A landscape with many valleys, sampled at points; each row gives a point and its height.
From any point a ball takes the steepest step (drop divided by distance) to one of its 2 nearest points. It stops when none of these is lower. Distance is the straight distance between rows; heights are no part of it.
K549: 36 27 -3 23 -31 -17 19 -33 8 -11 -12 1 22 24 -24 33 -7 10 39 4  height 46.9
K719: -2 -3 3 -4 8 38 0 24 -36 -9 18 5 5 -7 -15 22 -5 24 1 7  height 58.3
K628: 1 15 -24 -27 -19 -7 6 9 -3 -32 3 -31 -7 1 -7 -3 11 -15 -26 -49  height 43.0
K347: 34 17 14 10 -35 -7 3 -12 22 8 -11 -6 6 13 -17 17 -14 28 52 -4  height 51.8
K869: 42 20 -35 5 -24 4 22 -12 -5 -22 -12 3 4 7 -1 34 -8 7 -8 -11  height 46.0
K969: -11 -24 1 -14 0 14 4 2 0 0 12 -22 -16 -16 26 -22 11 14 4 -18  height 31.4
K399: -4 9 -21 -51 -21 -38 -25 0 0 3 -19 6 14 -28 -16 -10 -10 10 -40 3  height 36.3
K360: 0 -14 6 6 -13 15 -8 8 1 -13 -16 -24 2 15 -25 9 -17 -49 11 7  height 49.1
K217: 1 44 9 0 -6 -26 -18 16 53 -3 -7 -12 8 11 -18 8 -6 -18 -24 -18  height 42.8
K968: 21 -12 17 4 13 16 -15 9 1 12 -17 26 -10 12 -4 5 -21 19 11 20  height 10.2
K406: -24 -1 0 7 18 3 13 31 6 -7 0 -22 3 -7 -23 -1 34 -16 -2 0  height 17.6
K25: -32 2 12 -28 -7 -25 -31 8 21 17 6 -14 16 -41 -32 -28 18 -6 -19 4  height 32.9
K16: -3 -48 -7 1 12 20 -1 -14 -46 8 28 11 -9 -25 25 -22 8 -6 4 20  height 75.4
K948: -12 15 19 -7 -8 -23 -15 31 48 5 -4 -31 3 -8 -27 -8 10 -29 -7 -19  height 35.8
K936: -19 1 12 21 16 31 8 -7 -42 -28 15 13 5 50 -7 5 -25 17 15 -6  height 14.0
K523: 23 23 14 29 -22 2 10 -1 2 -1 4 -23 -5 19 -1 21 25 -23 17 -7  height 13.5
K532: -25 34 -17 -36 2 22 1 31 -15 -22 25 -19 -12 13 -14 5 -15 -52 -35 -26  height 31.3
K401: -13 -28 -21 -10 5 34 8 4 -30 -14 10 22 -7 7 21 -4 -11 4 -26 -22  height 37.0
K241: -5 -33 4 1 1 -23 -10 -1 13 28 -17 7 -9 -12 -15 -26 40 6 14 12  height 32.7
K938: 12 25 -12 4 -38 -20 23 -24 43 18 -29 20 34 5 16 30 -17 32 8 7  height 56.3
K470: -15 -4 -12 -37 24 -39 -16 41 -11 9 1 6 -13 -41 -11 -26 -11 -13 -52 -10  height 27.5
K295: 19 13 3 9 -8 38 0 -11 -6 -9 -3 12 17 8 14 27 -48 13 9 -11  height 27.6
K293: -25 9 -14 -21 12 9 -15 25 -2 -9 16 -15 -19 4 5 -6 7 -54 -30 -8  height 36.8
K359: -24 25 -7 -41 -16 -28 -34 -7 14 -4 -7 -15 29 -25 -37 -3 3 -4 -36 2  height 37.9
K77: -8 -14 5 0 26 21 -3 20 16 15 14 -6 -26 -19 25 -21 17 -8 -11 -14  height 39.7
K554: 30 12 -16 5 -5 0 9 -42 -13 -17 -16 14 -4 35 7 25 -23 44 21 4  height 54.1
K193: -4 -3 23 17 3 18 16 6 15 0 -9 -31 -17 20 26 4 -15 4 16 -28  height 54.4
K49: -27 48 5 -26 0 -21 -11 34 -23 -11 12 -21 0 2 -24 1 -14 -39 -42 -29  height 25.1
K313: -31 -23 -9 -7 14 37 17 30 -41 -12 11 3 -30 23 23 -12 -15 -25 -7 -12  height 42.1
K118: -19 -2 23 12 29 38 0 0 -32 -37 27 14 -13 44 1 -18 -1 40 17 5  height 18.6
K525: 29 20 8 16 2 33 -3 -8 23 -14 -8 20 0 16 2 27 -17 17 15 13  height 19.9
K550: 32 30 -22 2 -39 -28 18 -32 33 -7 -20 -2 28 12 -11 26 -16 -24 -9 -27  height 47.8
K981: 30 28 3 42 -7 -1 21 -51 10 -28 7 10 28 36 -3 39 -9 15 24 2  height 41.7
K623: 5 11 -9 2 5 4 23 30 -2 -27 -7 -29 -18 8 -4 13 1 -36 -12 -34  height 35.0
K813: -12 15 -7 -47 -12 -70 -18 0 21 18 -14 4 -2 -52 -9 -37 -3 15 -52 16  height 42.9
K782: 41 46 -5 5 -11 -5 34 -8 10 -18 10 -22 11 21 -14 28 -22 -30 26 -28  height 38.5
K808: 16 -21 6 15 -10 -5 2 -45 8 5 -22 20 3 9 43 5 -10 36 0 25  height 42.6
K343: 13 50 -7 -11 -19 10 11 -8 -20 -2 24 -10 0 9 -13 28 -16 -30 19 -28  height 46.8
K402: -17 -4 4 6 13 47 12 26 -14 -19 6 9 -19 33 20 14 -33 -34 -6 -11  height 45.7
K957: -14 -5 19 1 -2 -26 -8 9 9 35 -16 -14 3 -10 8 -3 -14 -12 -12 -21  height 30.4
K854: 20 -7 7 51 27 24 18 -14 3 -53 -4 -16 -5 46 -4 17 -15 -15 21 11  height 41.8
K157: 23 30 -7 23 -1 9 22 11 24 -23 -4 -29 -14 22 -14 19 6 -38 18 -18  height 24.6
K377: -7 -24 32 42 8 -10 -7 -16 30 14 -28 7 -10 27 17 -10 -4 9 27 8  height 62.9
K447: -8 -11 1 -7 6 10 0 32 -14 18 15 6 8 -43 5 16 3 12 -11 -1  height 55.5
K588: -12 -2 17 7 -10 -12 1 3 -11 12 -10 -20 26 -6 -6 9 -19 1 12 -21  height 34.6
K822: -36 -3 11 -3 3 -7 -9 25 14 7 8 -27 17 -25 -19 -22 23 -16 -20 -8  height 26.7
K772: -2 9 11 45 26 30 33 13 -8 -44 7 4 -1 47 -13 26 -18 -30 9 -5  height 46.1
K998: 7 13 10 17 -6 -22 7 22 15 31 -17 -1 -6 -5 6 24 1 -22 -21 -7  height 21.0
K642: 9 -29 -2 8 19 -4 11 -8 4 32 31 13 -6 -63 35 -31 8 3 8 11  height 71.0
K472: -10 19 -5 18 6 32 20 -13 -8 -31 15 11 24 40 -9 30 -30 -32 3 -15  height 50.3
K832: -14 -27 -15 -27 -16 5 -13 -36 7 10 2 -5 2 -27 27 -31 21 25 -3 -7  height 41.5
K780: 33 22 -41 -13 -36 -25 7 -17 30 -11 -30 4 8 11 -5 24 3 7 -6 -16  height 38.2
K361: 1 17 -31 -22 -17 9 -6 12 11 -25 5 -6 -11 -16 -1 9 -5 -7 -44 -19  height 48.6
K248: -22 -4 -9 -39 -3 19 -7 9 -23 0 1 -29 -18 -5 4 -28 -10 -7 -9 -28  height 20.0
K423: -3 -33 9 -7 27 -28 -5 24 4 29 -8 10 -1 -26 -9 -26 7 -17 9 11  height 22.2
K524: -7 -30 4 10 16 -30 4 -33 11 35 -12 35 21 -20 11 -19 37 43 29 40  height 65.1
K258: 4 -2 10 4 30 11 -6 26 11 23 8 29 -42 -13 19 -15 33 -21 3 6  height 44.7
K977: 10 -17 0 -3 -8 -30 -13 1 35 47 -13 31 -13 -13 11 -14 15 15 12 27  height 40.0
K947: 20 -9 5 37 19 11 -5 -44 -25 -53 0 -5 -4 46 -3 -6 -23 45 18 14  height 29.1
K585: 18 0 17 24 -18 -21 -6 11 8 34 6 -7 -10 -20 7 13 24 -4 1 18  height 9.7
K379: -9 17 -25 -21 -20 35 11 18 -11 -39 17 -20 5 20 -24 3 -26 -53 -13 -22  height 38.3
K398: 19 14 4 47 12 16 13 -40 12 -40 -5 -8 11 55 -4 14 -13 20 14 3  height 35.6
K204: -1 -36 15 17 31 -6 -8 -28 -27 25 6 25 10 -13 6 -21 14 32 28 43  height 68.1
K308: 8 -2 -2 -24 -5 8 -10 -6 -4 8 -24 12 -1 7 -7 11 5 32 5 0  height 19.2
K640: 6 5 -19 -27 -14 13 -17 23 -8 -4 14 3 -3 -35 6 1 14 6 -41 -6  height 52.0
K654: 25 44 -15 -37 -35 -15 9 16 2 -5 -6 -7 5 -7 -36 15 -11 9 -1 -27  height 39.0
K867: 19 -30 13 11 4 -25 3 4 21 48 24 15 0 -55 24 -24 21 -11 2 32  height 65.7
K726: -2 -24 0 -27 21 -39 -24 26 -15 29 5 1 -8 -46 -8 -28 8 -33 -32 10  height 33.4
K422: -24 16 -6 -41 9 -16 -11 38 -17 -13 -3 -12 0 -14 -32 -14 -15 -19 -43 -10  height 18.5
K46: -42 -36 -6 -6 19 14 3 14 -46 2 40 -1 9 -17 8 -22 4 -29 -9 14  height 73.4
K175: 8 24 2 11 -30 -3 2 4 -15 14 15 -6 6 -3 -15 28 30 2 6 2  height 18.7
K679: -14 -24 13 6 32 7 8 30 -14 2 -8 4 -8 -2 -19 -4 14 -27 16 15  height 5.1
K689: 3 -7 16 7 -8 2 -8 4 36 4 -22 -25 -18 24 -16 -10 -3 -35 29 5  height 53.6
K148: -9 0 16 26 13 17 -3 -9 -18 -15 -3 3 6 30 -16 10 8 7 29 0  height 7.6
K630: -17 -16 0 5 11 -16 13 -15 2 28 -1 27 22 -24 25 -12 31 58 10 14  height 61.6
K592: -19 -18 2 -12 22 -17 6 6 -8 34 -5 35 5 -23 21 -17 30 28 -11 0  height 58.0
K311: 2 18 13 14 4 45 5 6 0 -6 1 -22 -16 26 22 11 -22 -29 17 -3  height 49.7
K76: 1 -7 -12 -12 -2 36 5 8 -17 -30 3 -24 -2 19 -27 10 -14 -36 24 0  height 45.0
K213: -11 -19 30 31 18 0 -12 -36 -30 16 23 3 6 -6 14 -14 23 12 13 42  height 69.5
K880: 25 -8 -13 40 -9 -2 -2 -48 18 -25 -21 6 9 22 32 13 -7 53 6 43  height 48.2
K785: 11 -9 6 3 -30 -19 3 -28 28 21 -28 15 6 7 30 21 -17 40 21 18  height 49.0
K445: -10 -2 -8 -35 3 -59 -18 6 22 46 3 18 11 -66 8 -34 8 14 -20 14  height 49.6
K569: 10 -20 4 18 -3 5 -13 -28 5 -17 -7 -9 6 18 -8 -2 14 16 28 24  height 16.9
K149: -18 -21 23 30 45 30 -4 -9 -11 -27 8 5 -12 32 28 -14 2 36 2 11  height 23.5
K382: -12 16 -2 -18 -5 5 -3 -7 -13 -3 -6 11 25 8 -13 15 -6 1 -3 -24  height 26.8
K736: -21 10 -2 -29 14 2 1 45 -22 14 21 -23 -40 -15 -10 -21 17 -41 -18 -1  height 41.0
K918: 4 37 -26 -34 -17 -3 -10 4 -4 -17 1 -5 28 -1 -44 20 -4 -4 -1 -11  height 33.3
K794: -11 -14 27 40 18 16 -1 1 -30 7 27 12 -7 5 17 0 32 -6 -2 26  height 70.6
K982: -15 4 -7 -38 3 -37 -8 1 -2 36 -1 21 7 -36 -4 -34 41 21 -14 1  height 54.5
K989: -27 -9 15 20 6 11 15 0 -43 4 22 -12 -9 -2 17 -1 16 -32 0 7  height 71.7
K224: 20 -30 -21 -16 1 -40 -7 1 21 51 12 35 12 -74 22 -24 4 10 -9 36  height 57.9
K697: 11 -24 -1 18 5 14 -13 -44 -22 -35 3 1 -23 31 3 -16 3 41 18 26  height 24.7
K277: 4 -19 13 25 -20 -13 -4 -3 50 18 -19 -15 1 16 -10 -10 3 -2 26 3  height 58.4
K421: -5 -24 5 12 18 20 -5 -25 -9 5 3 29 -7 -9 43 -1 -12 47 -3 12  height 35.7
K591: -19 -34 4 8 26 34 -6 -5 -8 -16 20 23 -2 5 36 -18 -1 25 -10 2  height 29.9
K341: 14 -9 5 0 -47 -35 -7 -21 42 48 -32 22 -3 8 20 -4 11 40 18 31  height 47.2
K4: 42 21 -27 11 -10 12 23 -28 -35 -33 2 19 4 31 -7 35 -12 11 15 -20  height 50.4
K272: 11 8 -17 -19 -23 -18 -6 -4 20 6 -28 -3 1 -16 -3 4 9 16 -13 3  height 27.8
K135: -23 -8 2 -44 21 3 -11 42 -1 2 -5 -14 -6 -20 -28 -25 -14 1 -7 -23  height 4.7

For each start below, name the point where the ball stops.
K277: K532
K311: K148
K421: K148
K447: K523

Call two points neighbours if one is among the 2 nearest of the other. Go from one point of each pair to the other, from neighbour to neighbour, staying as low as possible. Name the highest point that can't be avoided.
K808, K423: K785
K585, K523: K175
K532, K679: K726
K679, K399: K359
K523, K382: K588
